Points, in no order, along strands that fork, close into loops and pass close to each other.
Points whose rows are less than 51 apart are linked; no others are. Some points are linked to none.
piruv: [  1   3 -23   0  17  13 -20  -8  15  12   0 -13  26   4  19  -9 -10  10
  15  -5   2   3  -6   3 -18  -3  29  17   2 -17   4 -28  -7  -2 -11   0
  -4  -5 -21  -3   9   4   3  30  25  11]
fik: [  3   6 -20   1  21   8 -21  -3  11  10  -8 -19  29  12  24 -14 -14  10
  26  -8  -4  10   9   5 -13  -9  21  15   8 -18   3 -28  -6   2  -4  -9
 -12  -9 -25  -5   6   1   4  24  19   0]
geko: [  0  -9  14   5   0   1  10  -2  -4   9 -12 -27  -4 -14   4  -1  10 -15
 -33  -2 -13   2 -13 -18   0 -18 -23  60  12   8   3  15   2  -7  -5   7
 -13 -12   4  -7  -3  16  -2 -19  -7 -27]
Dage: [ 12   1   9  -6  -3   2  12  12 -23 -24   9   5 -39   9   4   6   3  -2
   4  12   9  16  30   3   9  26 -29 -25 -11  13   4 -14 -15  -5   6  -8
  34  19  15   7 -12   2 -22  -6 -17  -6]
Dugup: [ -4  -3 -10   3   6  -6  -2 -14   5  -1  -5   2  10  -1 -10  -3  -3   1
  -2  -1  12  -6   7  -5   4   6  10  -2 -14   1   4 -10  -7  -1  -3   1
   6   5 -21  -5   4  -3   2  14   1  -2]
Ved: [ 20   7   2  18  -9   5  24  22 -27  -8   4  -7 -28 -13   1   3  18 -18
 -40 -12   7  13   1   5   0 -10 -34  38   4  17   6  11 -17  -4  13   5
  24 -11  32   7  -6   6 -30 -28  -1  -3]
Naf: [ -1   6 -17  -3  18  -2  -7  -7   7   5 -11   1  25  14  -6  -6  -7  12
  13  -6  -2   8  15 -10  -5  -3  14  -9   2  -4  -3 -21  -3   9  -6  -6
  -7 -12 -22   1   8  -7   6  17  -2   8]
rari: [ -5  -6  14 -13 -18   0  -1  -8   6 -11  14   8 -14 -22  14  -1 -13  19
   2   0  14 -24 -33  25  -5  23  28 -23 -18 -11  -7  11  -5 -28  -7  -8
  21  15   0  10   6 -11   6  11   1   9]
tud: [ 10  -2   8  13  -8   7  19   7 -15  11 -11 -27 -10 -22   3   1  13 -21
 -40  -4 -16   7 -12 -12  -4 -19 -27  58  17  13   1  21   1  -1  -4   3
  -6 -20  14  -1  -9  15 -15 -26   0 -16]
bib: [ -1   9 -13 -10  24   1  -6 -14   7   6  -3   9  21   1  -5  -3  -8  20
  10  -6   7   1  -9  -6  -7  -8  21  -4  -6 -13 -10 -14  -2  -2 -12   0
  -9  -5 -18  -3  15  -7   7  21   3  13]
Pinu: [ -4   0  -4   4 -29   2  -4   2   3 -10   3   2  -8 -10  15 -15  -2   2
  30   3   3  -8  14  18   0  37  19 -44   1   9   2   4 -10  10  -2 -16
  27  20   6   4  -6  -5   5  18  15   2]
sukob: [ -7  -7   8 -23  17  -2  -7 -10   4  14  -2   3   6  10  -7  21   0   8
  -9  10  -1  -8 -37 -25   4 -22   4  25  14  -4  -8   3   9 -12 -12   8
 -34  -4   3 -21  13  13  20 -12  -2  -5]
gok: [  5  -5   4  -6  16 -13   5   5   6  -4 -15 -20   7  32  20   9  -6   0
  -5  -4  -8  27  18  -8  11 -19 -29  29  11  -4   5  -4  -1  -2 -11  -9
  -3 -23 -18  -3   9   7   3 -16 -22 -19]
pezaz: [  7  -8 -20   7  11  -1  -6  -1  16   7 -13 -21  21  29  25  -9 -18  -8
  14  -9  -9  23  27  12   4  -4  -1  23  12  -6   6 -31  -3   6   1 -14
  -3 -19 -29  -2  -2   4  -7   7  14  -7]
Rur: [ 12  -9 -12   9   1  -6  11  -2  -2 -10  -4   3 -11  14   1   0  -7 -10
  -6   3   7  23  29   0  15  11 -22   6  -7  19  13 -26 -15   0   4  -4
  28  -3  -4   5  -6   3 -15   1  -1   0]
Visig: [ -7   0  -2  -4  20  -1 -10  -8   6   6 -11 -22  21  15  13  -3  -6   6
   8  -5   2   4   1  -1   4 -19   6  33  -5 -15   3 -15  -2  -4  -6  -3
  -8  -5 -27  -8   7  -1   8  10  -1 -23]
fis: [ -3  -3   4  -8  -9  -2   0 -17  10  -5   9   9  -3 -21   8  -3 -10  14
   6  -2  22 -20 -24  15  -7  23  30 -21 -18 -10  -6   2  -6 -14 -10  -5
  17  11  -8   4   9  -5   6  19   6  11]
Tomis: [ -1   3  -6 -10  13  -3  -1 -14   4   3  -3  12   9  -6 -14   2  -4  16
   3  -2  13  -6  -9  -7   2  -1  17 -11 -10  -5  -5  -6  -2  -1 -10   5
  -2  -1 -16  -7  12  -5   9  18  -5   7]
kes: [  2  16   6 -16  35  -4 -13   6  -1   6 -10 -17  27  25  19   3  -8  13
  27  -7  -4   6  -5  -7  -3 -37   7  16   7 -22  -8 -10   1   5 -11  -7
 -33 -16 -16  -8   9 -13  12  -2 -15 -14]
gilo: [ -6  -7   2 -11  -3  -5   9  -6   0   9  -6  17  -7  17 -21  24   6 -13
 -11  17 -12   2 -17 -35  -5  -1 -18  -5  17   0  -4   8  14   9  -4   2
 -44   5  17 -18   6  21  21 -22 -15  17]
Mezo: [  3  13  11 -13   4   2  10  -6   3   1   7  35  -2  -9 -29   6   2  19
  17   1  -5   0 -12  -1   6  -1   8 -42 -12 -19 -25  21  23   6 -11  10
 -14  -9   4  11   4  -2   7   4 -13  20]
Panib: [ -9  -5  -4   8   7  -1  -4 -10   7   2  -8 -21  17  10   8  -4  -6  -8
  -7  -6   0   6  10   2  10  -8  -4  39 -10  -6   7 -16  -7  -1   0   1
   1  -4 -23  -3   2   2  -2   9   5 -20]
sel: [-17  -4  -7  14 -14  17  -8  -9   7  -2   9 -20  23  -9   0  -7   2 -26
 -15   6  16 -10  -4  17  -1  -1   6  47 -17  -3  13 -13  -8   5   9   4
   6   0  -8   8  -4  -9 -11  11  28  -3]
danur: [ -3  -8  16   0   3   6   0  -6  -5  11   0 -19  -4 -25 -12   6  14  -6
 -33   8   0 -18 -28 -11   2 -19  -8  48  -3   7   7  14   4 -17   5  15
 -13  -3   6 -15  -1   6   1 -13   2 -18]
bolir: [  2   1 -15   4 -27   8  -8   5  17  -6   5   1  -1 -16  16 -14  -3   5
  37   4  -4 -10  16  16 -10  34  21 -52   8   7  -1   5  -5  13 -12 -10
  26   8   4   5  -2   4   6  20  25  15]
lilan: [ -7  -7  -7  25 -23   2   1   3  -1 -12  10  -1  -3  -3   8 -12  -3 -27
  -1   0  15  -2  20  24   3  23  -3  -5  -7  19  14  -9 -16  10  16  -9
  26  26   8   5 -11  -4 -11   0  18   0]
dudif: [  3   2 -15  -1  18   0 -12  -1  11   7 -12 -22  25  27  27 -11 -19  -2
  23  -9  -6  15  22  11  -3 -12   5  23  10 -13   3 -28  -2   7   1 -15
 -12 -13 -29  -4   1   0  -1   8  11 -11]
zefo: [ -3  17  -3  -6  -9   4   9  -7   4  -6   2  19  -3 -12 -11  -5   1  16
  30   1   2  -2  10   2   0  26  17 -52  -5  -5 -15  12   2  12 -10 -13
   9   0  -4  12  -5  -6   1  22  -2  11]
rubek: [  9  15   4  -3  13  -4  -8   4 -10  11  -4  21  28  13 -15  -3  12   9
   1  -4 -23  21   3 -18  -6 -32  -2 -39  -3 -14 -11   1  23  20  -7   9
 -26 -18   1  13   8  -7   3  -5 -19  19]
konik: [-22   6  19 -14 -27  -2  -4   5  -2 -11   3   6 -29  -9  16  -1  -6  32
  18  -4  -8 -15 -23  17  11  35  21 -28  -5 -11 -11  29  -3 -22   1  -4
  22  22  12  14  -1 -24  15  13  -4   4]
vika: [ -2  -7  19   2  -8  -2   3   4 -15   5   9  -5 -26 -32 -10   6  19  -4
 -24  -2   6 -37 -27   8  -6   1   0  10  -4  12   7  31   6 -26  24   8
  -7  13  25 -14 -12  -3   2 -16  -4 -11]
zeki: [  2 -11 -27  14  -7   9 -17  -6  20   7   8  -7  22 -11  13 -11  -7  -6
  11   0   8  -7   2   7 -15  15  27  -5  -2  -2  12 -21  -9   4  -9   4
  13   4 -13  -3   4   9   1  23  32  16]
Talug: [-20   6  21   0 -16   0   1  21 -26 -16  12  -7 -36  -1   8  -6   8   3
   3 -14  -8 -15   5  12   1  24   0 -12   1   5   2  29  -5 -14  29   0
  21  40  26   9 -14 -16   2  -4 -11 -27]
Rop: [  2  -3   1 -12  13  -9   3  -3  -1   3  -7  13   5  11 -24  16   2   7
  -4   8  -1  -3  -5 -26   8  -8  -2  -9   4  -4  -6   7   7   3  -6   9
 -20  -1  -4 -15   7   6  17  -6 -16   5]
Pur: [-23   6  22  -8 -19  -4  -6  16 -25 -12   7  -3 -38  -2   9   0   9  17
   8  -9 -14 -15  -4   9   9  29   4 -20   3  -4  -1  33  -2 -21  23   3
  15  38  23   5 -12 -16  12   2 -11 -24]
sefa: [ -3  14  -7  -3  -1   8   4 -10  11  -2   6  16   6 -23  -7  -9  -3  20
  27  -3   2  -1   2   3 -14  21  19 -48  -1  -7 -23   3   7  10 -12 -11
   6  -8  -2  13   0  -4  -1  24   3  23]
gaz: [  3  -4 -26   6  -1   6 -10  -8  19   6   3   2  16 -14   6 -10  -9   7
  15   1  10  -6   4   3 -17  19  26 -22   0   1   0 -18  -7   7 -12  -1
  10  -1 -11   1   5   5   2  25  23  20]
fesip: [ -4  -7  -7  15  -6  -5   0  -8   1  -4  -5  -1   3  -3  -3  -7   0 -13
  -7  -2  12  -2  17   3  10  12   1   4 -13  13  13 -12 -14   3   7  -1
  17   9 -12  -2  -2  -5  -5  10   2  -7]
tes: [ -7 -12  14 -13   7   0  -5 -14  -2  12   3 -14  -1 -13  -9   9  11   3
 -25   9   1 -19 -35 -15   4 -22   1  40   0   2   5   6   7 -22  -5  15
 -16   0   1 -19   8  12   7  -4   4 -18]
silib: [ 11  10  10  -6  -1  -7 -22   6  -6  26  -2  26  16  10  -1   0  16   8
  -3   3 -36  24 -21 -15 -11 -39  -4 -41  -5 -16  -8   5  41  20 -12  22
 -40 -16  13   7  10   3   8 -16 -15  20]
vad: [  2  13  17 -13  -5   9  14  -4   8   1  15  37 -12 -16 -22   6  -6  25
  24   4 -10  -3 -22   9   6   4  10 -44 -11 -27 -29  26  24   3 -10   8
 -10  -9   7  17  -1  -4   3   4 -11  21]
Buzu: [ -5  -6  19 -10  -9  -9   0  -2 -10  -1   8   7 -31 -27 -10  14  11   7
 -17   2   6 -38 -31   5   3  10   8  -2  -6   4   3  28   6 -30  13   8
  -8  16  16 -17  -6   8  11 -10  -4  -8]
ret: [  0  -7 -12  14  -8  -3   5  -5  -1  -6  -2   3   0   5  -1  -7  -6 -18
  -4   1  11   8  27   4  12  14  -9   2  -9  17  17 -22 -17   6   5  -6
  22   6 -11   2  -5   2 -10   4   7  -1]
luza: [  2  13  -2  -6  20  -5  -7   0  -5   8  -6  17  25  17 -17   0   3  13
   5  -6 -14  11   4 -17  -3 -27   5 -26   0 -13 -16  -2  17  17 -10   5
 -24 -16  -8   9  10 -12   9   1 -17  14]
Sutuv: [ 22   3   9  13  -7   6  25  22 -31  -2   1  -5 -34 -18   0   4  14 -18
 -40  -9   3   6  -1  -2  -9  -3 -33  25  11  17   4  15 -17  -4  17   3
  20   1  30   3 -11  14 -27 -34  -8  -4]
tuma: [ -1  -3  10   1  -1 -11   6   1 -12  -8  -5   5 -22 -13 -15   7  10  -6
 -15   2   5 -18   5 -13   6   8 -11  -1  -5  13   9  15  -5 -11   7   6
   4  15   5 -14  -8  10   1 -13 -17 -13]
pape: [ -4  -7   4  -2  11 -10  -1  -9   1   7 -13 -13   4   2  -7   6   4  -3
 -19   2  -2  -5  -4 -20  10 -11 -12  33   0   4   7   5  -4  -8  -4  10
  -6  -2 -11 -14   5   8   7  -7 -10 -19]
rumu: [ 18  -2   4  -7   4  -5  16   9 -16 -18   3   8 -33  11  -7   9   3   3
  -3  13  10  22  26  -5   8  19 -35 -16  -8  11   4 -14 -14  -7   0  -1
  32   7  11   4  -8  11 -20  -9 -23   1]
gomiz: [  0   8  16  12  -7   5  17  27 -30 -14  13  -8 -36 -11   4  -5  12 -14
 -16 -14   5 -12  14  16  -9  10 -17   1   4  14   5  24  -9  -8  33   1
  23  27  30   8 -20  -4 -17 -27 -11 -20]
Tev: [ -9   8   3  21 -13   7  10   7 -10 -15   4 -11  -5 -16  -7  -7  11 -24
 -25  -5  18 -10   8  16  -1  -2 -14  38 -10  15  12   9 -12   3  23   2
  17   7  14   7  -8 -14 -21 -15   5  -7]
kini: [ -9  -9  -9  21 -28   4  -7   0   7  -9  13  -4  10 -10  12 -11   0 -24
   4   5  19 -16  10  24  -4  27  14 -12 -11   9  12  -1 -13   7  10  -8
  20  22   7   3  -5  -6  -1   9  26   4]
tam: [  8  -8 -22   8  11  -2   0  -6  11   1 -10  -7  17  26  12  -7 -19  -4
   8  -3  -5  24  30   2   5   1  -6   8  10   5  10 -35  -7   8   4 -14
   6 -18 -21   3  -1   1  -7   9  11   2]
Famed: [ -1  12  -5  -5  -5   0   8  -6  -4 -11  -1  13 -10  -3 -12  -3  -1   3
  23   2   3   0  22   2   5  25  10 -46  -7   5  -4   4  -3  10  -6 -14
  16   7  -6   8  -6  -6  -1  16  -4   4]
zed: [ -1  10   1 -12  27  -3 -14  -2   4   6 -11 -18  26  21  14  -2  -8  14
  20  -6   0   5  -2  -3  -2 -29   7  24   4 -22  -3 -13  -2  -1 -12  -2
 -19 -12 -24 -11  11  -6  11   5  -8 -16]
muzu: [ -5 -10  10 -27  18   0  -9 -13   5  11   4  -2  -1  -3  -8  20   3  13
 -20   8   0 -14 -50 -11   3 -25  10  34  11  -4   1   1   5 -26 -13  11
 -21   0   0 -19  14  17  12  -4   5 -10]
Davod: [  2  12  24 -12 -12  19  17  -5  13   5  21  40 -16 -21 -18  -2 -12  34
  26   2 -19   2 -32  18   7   1   7 -43  -7 -30 -29  24  31   1  -7  11
  -8 -14   8  26  -2  -3  -3  -2 -14  24]
pimi: [-12  -2   9   9 -12  -4  -2  -4  -6 -11  12  -7  -3 -20  -6  -4  10 -11
 -16   0  22 -27  -9  15  -2   7  10  11 -22   6   9  12  -5 -16  18   2
  13  19   5  -3  -3 -16  -3   7   7  -9]
Voma: [ -1  -6  10 -19   5 -10   5  -9   1   0   5  18 -14 -10 -22  19   1  17
  -4   9   9 -23 -25  -7   8   2   8  -9  -4  -6  -9  17   7 -14  -6  13
 -14   7   0 -15   8   9  14  -2  -8   5]
daped: [  1  -1 -13  -1   0   4  -5 -13  13   1   5   7   9 -21   6  -9  -8  11
  15  -1  16 -11 -10   9 -14  20  30 -22 -11  -5  -6 -11  -7  -5 -14  -2
  13   3 -13   1   8  -1   3  29  14  19]
fipod: [  1  -1   7 -16  11  -6   4  -3   3  10   3  27   3   8 -26  19   4   9
  -1  10  -7  -3 -19 -21   5 -17   1 -20   0 -11 -14  11  21   8 -10  14
 -31  -5   8  -9  14   8  20  -8 -12  16]
zuvam: [  6  -3  12 -13   3  -1 -10   6   3  26   1  34   9  16  -3  14   5   5
   2   8 -21  13 -40 -16  -6 -35   5 -18   4 -12 -19  -1  37  14 -12  21
 -51  -8  19  -3  17   8  20 -13  -4  25]
suser: [ 14   5   6  15 -10  10  22  17 -19   6  -8 -21 -12 -24  -8  -2  17 -20
 -39  -5  -5  -1 -13  -5  -7 -16 -26  56  14  16   3  25  -5   5  10   4
   3 -16  22   5 -14   6 -23 -27  -1  -9]
Vazaf: [  4 -16 -32  22  -4   6 -16  -1  22   6   2  -9  20   2   8 -14 -17 -15
  13   2  -3   1  18   5  -5  11  12  -7  13   5  18 -25  -5  11  -2   1
  12   2 -15  -2  -4  12  -7  15  36  16]
Pabip: [ -8  -3  -2  18  -8   2   9   2  -4  -8  -1 -12   2  -8  -8  -4   7 -22
 -25  -6  10   1   9   6   8  -2 -17  39 -11  13  12   0 -12   1  13   7
  16  -1  -2   4  -6  -6 -17  -6   5 -14]
gugil: [ -3  -3  14  10  -4  11   3   2  -7   3   0 -21  -2 -30 -18   1  21 -11
 -37   4   7 -25 -19  -1  -9 -16  -7  48  -4  13   6  21   4 -10  12  11
  -5  -4  12  -6  -8  -3  -8 -14   3 -14]
Pila: [ 12   1   8  -8  -7  -6 -23   8   1  34  -4  32   7  12   6   6  11   5
   1   7 -31  24 -38 -12 -12 -41   0 -30   0 -13 -11   0  44  20  -9  22
 -49 -12  20   2  15  12  13 -18  -3  26]
sig: [  4   0 -22   3  11  -2  -1  -9   9   1 -13   2  15  16  -4  -6 -10   3
  10  -2  -3  15  29  -7  -1   5   2  -9   5   6   5 -23  -5   7  -2 -10
   3  -9 -22   1   3  -3  -2  15   1   6]
sidof: [  4  11   3 -10   7  -4  11  -4  -1   0   0  27   3   3 -31  11   5   8
  11   5  -6  -1   7 -13   7   1   1 -42  -8 -12 -14  18  15  10  -9   5
 -11  -2  -1   3   2   1   8   1 -18  11]
vif: [  5   8   5 -11  22  -7 -10   5   0   7 -10  -1  25  30  -4   4  -1   9
   9  -5 -12  10  -2 -24   0 -34   0  -6   6 -17 -10  -3  10  13 -12   4
 -31 -19  -8  -3  10 -13  16  -7 -21   3]
kek: [ 12   4 -25   0   1   2   6  -4   4  -4   4  14   3  10  -9  -6  -6   2
  23  10  -5  14  38   1  -5  19  -1 -47   9  18   1 -19  -4  15  -5 -20
  18  -5  -3  11  -9   2 -10  16  12  15]
Ruge: [-14   4  10  -5 -25  -3   1  -4   0 -11   4   5 -19 -15  12  -5  -4  18
  21  -3   3 -17  -5  16   7  35  22 -33 -11  -7 -10  17  -5 -10   0 -10
  23  19   5   8  -2 -16  12  18   0   1]
fuled: [  7   0 -34   9   2   3  -9  -3  20   3  -1   6  17  -7  -1 -12  -9   8
  20  -1  -1   1  22   2 -19  15  19 -32  15   7  -2 -19  -1  13  -9  -5
   5  -6 -10   3  -1   8  -1  24  23  23]
Gelaf: [  0  -8  -2  18 -20   4   5   7 -10 -20  10   1 -15   4  15 -11  -5 -25
   6   4  15   6  27  24   8  27 -10 -14  -6  23  12 -15 -16   9  17 -10
  32  25  18   8 -11  -3 -20  -2  16  -1]
nedi: [  4   8  13 -15  27  -8 -10  16   0   5  -9 -15  25  35  17   5  -5   5
  18  -2  -7  10  -1 -18  -4 -37  -3   7  13 -21  -6   1   8  13 -13  -6
 -36 -20 -13 -11   8  -9  12 -15 -25 -12]
vapil: [ 14 -20 -36  20   2  -1 -14   1  22   3   1  -2  14  15  12 -13 -21  -8
  16   2 -11  14  31   7   1  10   0  -9  23  14  15 -31  -6  13  -2  -2
  12 -11 -10   2  -9  11 -17   9  37  20]
Sano: [-15  -6   7 -16   6   0  -3  -4   8  20  -1  11   1  27   7  25  -2  -3
   1  15  -8   5 -44 -30  -6 -27   0  20  20  -8 -11  -4  22   5 -12   2
 -61  -2  20 -17  18  10  28 -19  -2   8]
nibom: [ -6  -7  10 -20  16  -4  -8  -3   6  15  -8  -1   9  24   3  20  -1   0
  -2  10 -10   1 -27 -34   3 -27  -3  20  18 -10 -10   6  14   3 -12   5
 -46  -4   6 -20  15   7  27 -18 -11  -1]
lize: [ 13   2  16  11  -5   2  19  21 -29  -7   3  -2 -38 -15  -3   0  11 -15
 -30 -10   6  -5   7   5  -8   4 -28   8   8  18   6  20 -14  -7  23   2
  18  15  28  -2 -16   9 -22 -33 -16 -12]
zugu: [  8   2 -12   0 -12   2   5  -1  -2  -9   4  12  -8   3  -4  -8  -6  -1
  27   9   2   6  34   9   5  30   4 -46   3  19   2 -10  -9  13  -4 -18
  24  10  -1   5 -11   0 -11  18   6   4]
kinug: [  5  -4   3   8 -10  -1  12   6 -11 -20   3   7 -25   7   1  -4  -2 -12
   4   5  11   9  30  12  11  25 -14 -18 -10  19  11  -9 -14   2  10  -7
  30  21   8   6 -10  -3 -17  -1  -3  -9]
sogo: [ 17  -8 -38  13   6   1  -7   2  18   1   3   4  12  13   5 -12 -13  -3
  19   9 -12  18  39   2  -6  12   1 -27  26  18   9 -30  -3  12  -3 -10
  12 -13  -6   6 -10   9 -14  11  30  21]
Tup: [ 11  14  10  -3   4  -8 -22   9 -10  20  -4  18  22  18  -5  -5  15   5
  -4  -3 -35  27  -8 -19  -8 -41  -7 -40   3 -15  -3   3  31  23  -6  14
 -33 -21   7  13   6  -3   3 -14 -21  15]
risob: [ -3  -9  11 -15  -4 -10   3  -5  -3   3   5  15 -24 -18 -17  18   8   7
 -15  11   5 -28 -30  -6   6   3   7   1   0   4  -1  17   7 -21   3  10
 -18   8   9 -23   2  14  17 -10  -3  -1]
lafo: [  6  -2  11 -14  19 -16   4  10   6  -1 -15 -27  11  31  27  11  -8  -3
   5  -4  -5  23  15  -5   5 -26 -25  26  14 -11  -2   0   3   4 -15 -14
 -14 -23 -17 -10  10   3   4 -24 -25 -22]
zeri: [ -7  -8  11  -1  10  -4   0  -4   3   7 -12 -28   5   1   8   3   5  -7
 -19  -2  -9   6  -3 -10   8 -23 -18  53   2  -3   4   7   1  -7  -6   7
  -8  -8 -11  -9   3  12   3 -12 -10 -31]
nepel: [-13   5  22   9 -13   5   6  21 -27 -14  14 -10 -33  -7   6  -5  13  -5
  -4 -16   1 -18   7  16  -7  15  -7  -5  -1   9   3  29  -6 -12  34  -3
  18  36  29   6 -19 -14   0 -14 -10 -25]
fipu: [  5   2  12 -14  23 -12  -3  14   4  -1 -11 -21  19  34  23   9  -6   0
  11  -3  -5  16   6 -14  -1 -32 -14  15  17 -18  -4   4   6   9 -16 -11
 -29 -20 -14 -10   8  -3  12 -24 -29 -19]
zizo: [ -1   0  16   9  -5   4   2   3 -16   2   8 -11 -14 -34 -16   2  22 -12
 -30  -3  11 -32 -18   8 -12  -7  -6  25  -5  13  10  29   5 -16  25   7
  -1  10  23  -7 -14  -7  -6 -18  -1 -12]
Sug: [  7  -5  -3   3  12 -10   9   0   5  -6 -12 -15   2  29  14   4 -11  -2
  -5  -6  -3  29  24  -2  15 -12 -29  30   6   0   4 -16  -8  -5  -3  -9
   7 -25 -16   2   7   4  -3  -9 -13 -12]
mit: [ 14  13   2  17  -8   7  24  19 -19  -7  -2 -17 -16 -17  -9   0  15 -20
 -38 -10   1   5  -3   3  -2 -16 -24  53   9  14   3  17  -9   3  13   5
  11 -19  22  11 -10  -1 -31 -27   2  -5]
gupi: [-11  -9 -12  15 -10  12 -15 -11   7   4   6 -18  25  -4   8  -8  -2 -20
  -7   1  12  -8  -2  12  -2   2  10  29 -16  -4  14 -20 -11   3   3   1
   7   5 -16   4   1  -1  -7  21  26   2]
tebim: [  9   4 -33   7  11   3  -2  -2  10   1   0  10  16   8  -6 -12  -9   3
  20   5 -10  16  38   0 -12  11   7 -33  20  16   1 -29   0  18  -4 -15
   7 -14  -6  10  -5   2 -10  16  19  22]
Pegu: [  4  -4   8 -17   8  -1   0   2   3  20   4  33   7  11 -18  17   4  10
   1   8 -12   3 -35 -16  -1 -27   2 -20   2 -13 -18   6  30   9 -12  20
 -42  -7  13  -7  16  11  21 -12  -7  24]
Rer: [ -4  -5  -6  15  -1  -1   4  -3   3  -3  -8 -12   6   6   1  -4  -1 -15
 -16  -6   2  14  17   4  15  -4 -18  39 -10   5  12 -15 -11   0   6   3
  14  -8 -15   1  -1   1  -9  -1   2 -16]
zire: [ -6  -5  19 -21 -18  -1   5  -7  10 -13  12  17 -26 -17   8   6 -17  26
   1   0   7 -25 -39  26   5  21  28 -23  -8 -14 -10  19  -1 -32  -6  -5
  18  12   0  11   4 -11   5   4  -8  10]
Tede: [ -8   6   9   0 -26  -2   0   1  -3 -14   2   3 -16  -9  10  -7  -1   4
  25  -1   2 -10   9  14   7  35  18 -37  -9   5  -2  10 -11   1   2 -14
  23  24   6   6  -7 -11   9  19   3  -5]
zafi: [  7  -6  -7   9   4  -5  11  -2   2  -3  -7 -10  -2  20  12   1  -7 -11
 -14  -7   2  31  22   3  20  -6 -30  39  -3   6   9 -20 -10  -5   0  -5
  16 -18 -12   5   2   8  -9  -4  -2 -11]
lenef: [ -1  -4   0  -3  16 -13   0  -8   2   0 -13   1   6   9 -17  11   0   4
  -9   1   1   0   3 -23  11  -9  -7   6   1   1   0   4  -2  -1  -5   9
  -8  -1 -11 -15   8   4  11  -3 -14  -8]
pugig: [-22   9  23 -13 -22  -4  -6  12 -18 -13   0   3 -41  -5   8   1   3  27
  16  -3 -14 -16 -15   8  19  32  13 -26   0  -9  -8  36   0 -21  16   4
  16  32  20   7  -8 -20  17   4 -10  -8]
boba: [ 17  -7  -5   1   6  -7  16   3  -7 -16  -4   9 -19  17  -4   8  -3  -1
  -8   7   9  28  27  -8  13  11 -33  -4  -6  13  10 -20 -17  -3   1  -5
  26  -4   2   4  -2   6 -14  -5 -16   3]
Rorur: [-17   9  -1  17 -16  12   1   2  -3 -17  11 -18   6 -19 -12  -4  12 -24
 -23   3  25 -20  -1  23 -12  -1  -2  38 -14  10  10  11  -4   1  25   1
  10   5  13  10  -9 -24 -17  -7  13  -2]
Rebe: [-19   1  -6  19 -21  14  -7  -5   5 -12  10 -19  16 -14  -3  -6   6 -30
 -15   5  25 -18  -3  22  -8   6   2  38 -15   5  12  -3  -9   5  16  -1
  10   6   3  11  -6 -15 -14   4  25   2]
kobap: [-10  -9 -13  11   1  10 -13 -10  12   8  -2 -20  27   7  15 -11  -8 -12
   2  -4   2   4   7   9   4  -1   8  38  -7 -11  12 -26  -7   2   0  -1
   1   1 -27   0  -2   5  -3  19  22 -10]
Lor: [  3  11 -15  -4   1  15   2  -7  21   1  11  15  11 -28   0 -14  -5  21
  30  -5   4  -3  -2   8 -26  25  24 -45   6  -6 -25  -2   6  12 -16  -8
   7 -12  -2  15   1   3  -2  25  10  32]

A tip is a point with one link. Name the tips that can be reached along the links from each point below, in the order of the rows.
fik | piruv, kini
nibom | Voma, Sano
zed | bolir
zefo | zire, Lor
Mezo | Davod, sidof

A piece is two or more points that can be reached from each other along the links. Count, over all rows, the pieces, the separate loops (a circle has one, a figure eight two, a Y none), the forks (points with three links) and the tips (points with one).
pieces | 5
loops | 3
forks | 5
tips | 9

How many points has the smallest loop of links through each point below? Write - if it is on no loop.
Rorur | 9
gok | 11
tebim | 7
danur | -

Name the points in between on the shortest way along the links from the first point to the second, in order.
gugil; Sano | danur > tes > muzu > sukob > nibom
Rur; Tomis | ret > fesip > Dugup
zed; Pila | kes > nedi > vif > luza > rubek > Tup > silib
Sug; kobap | zafi > Rer > Panib
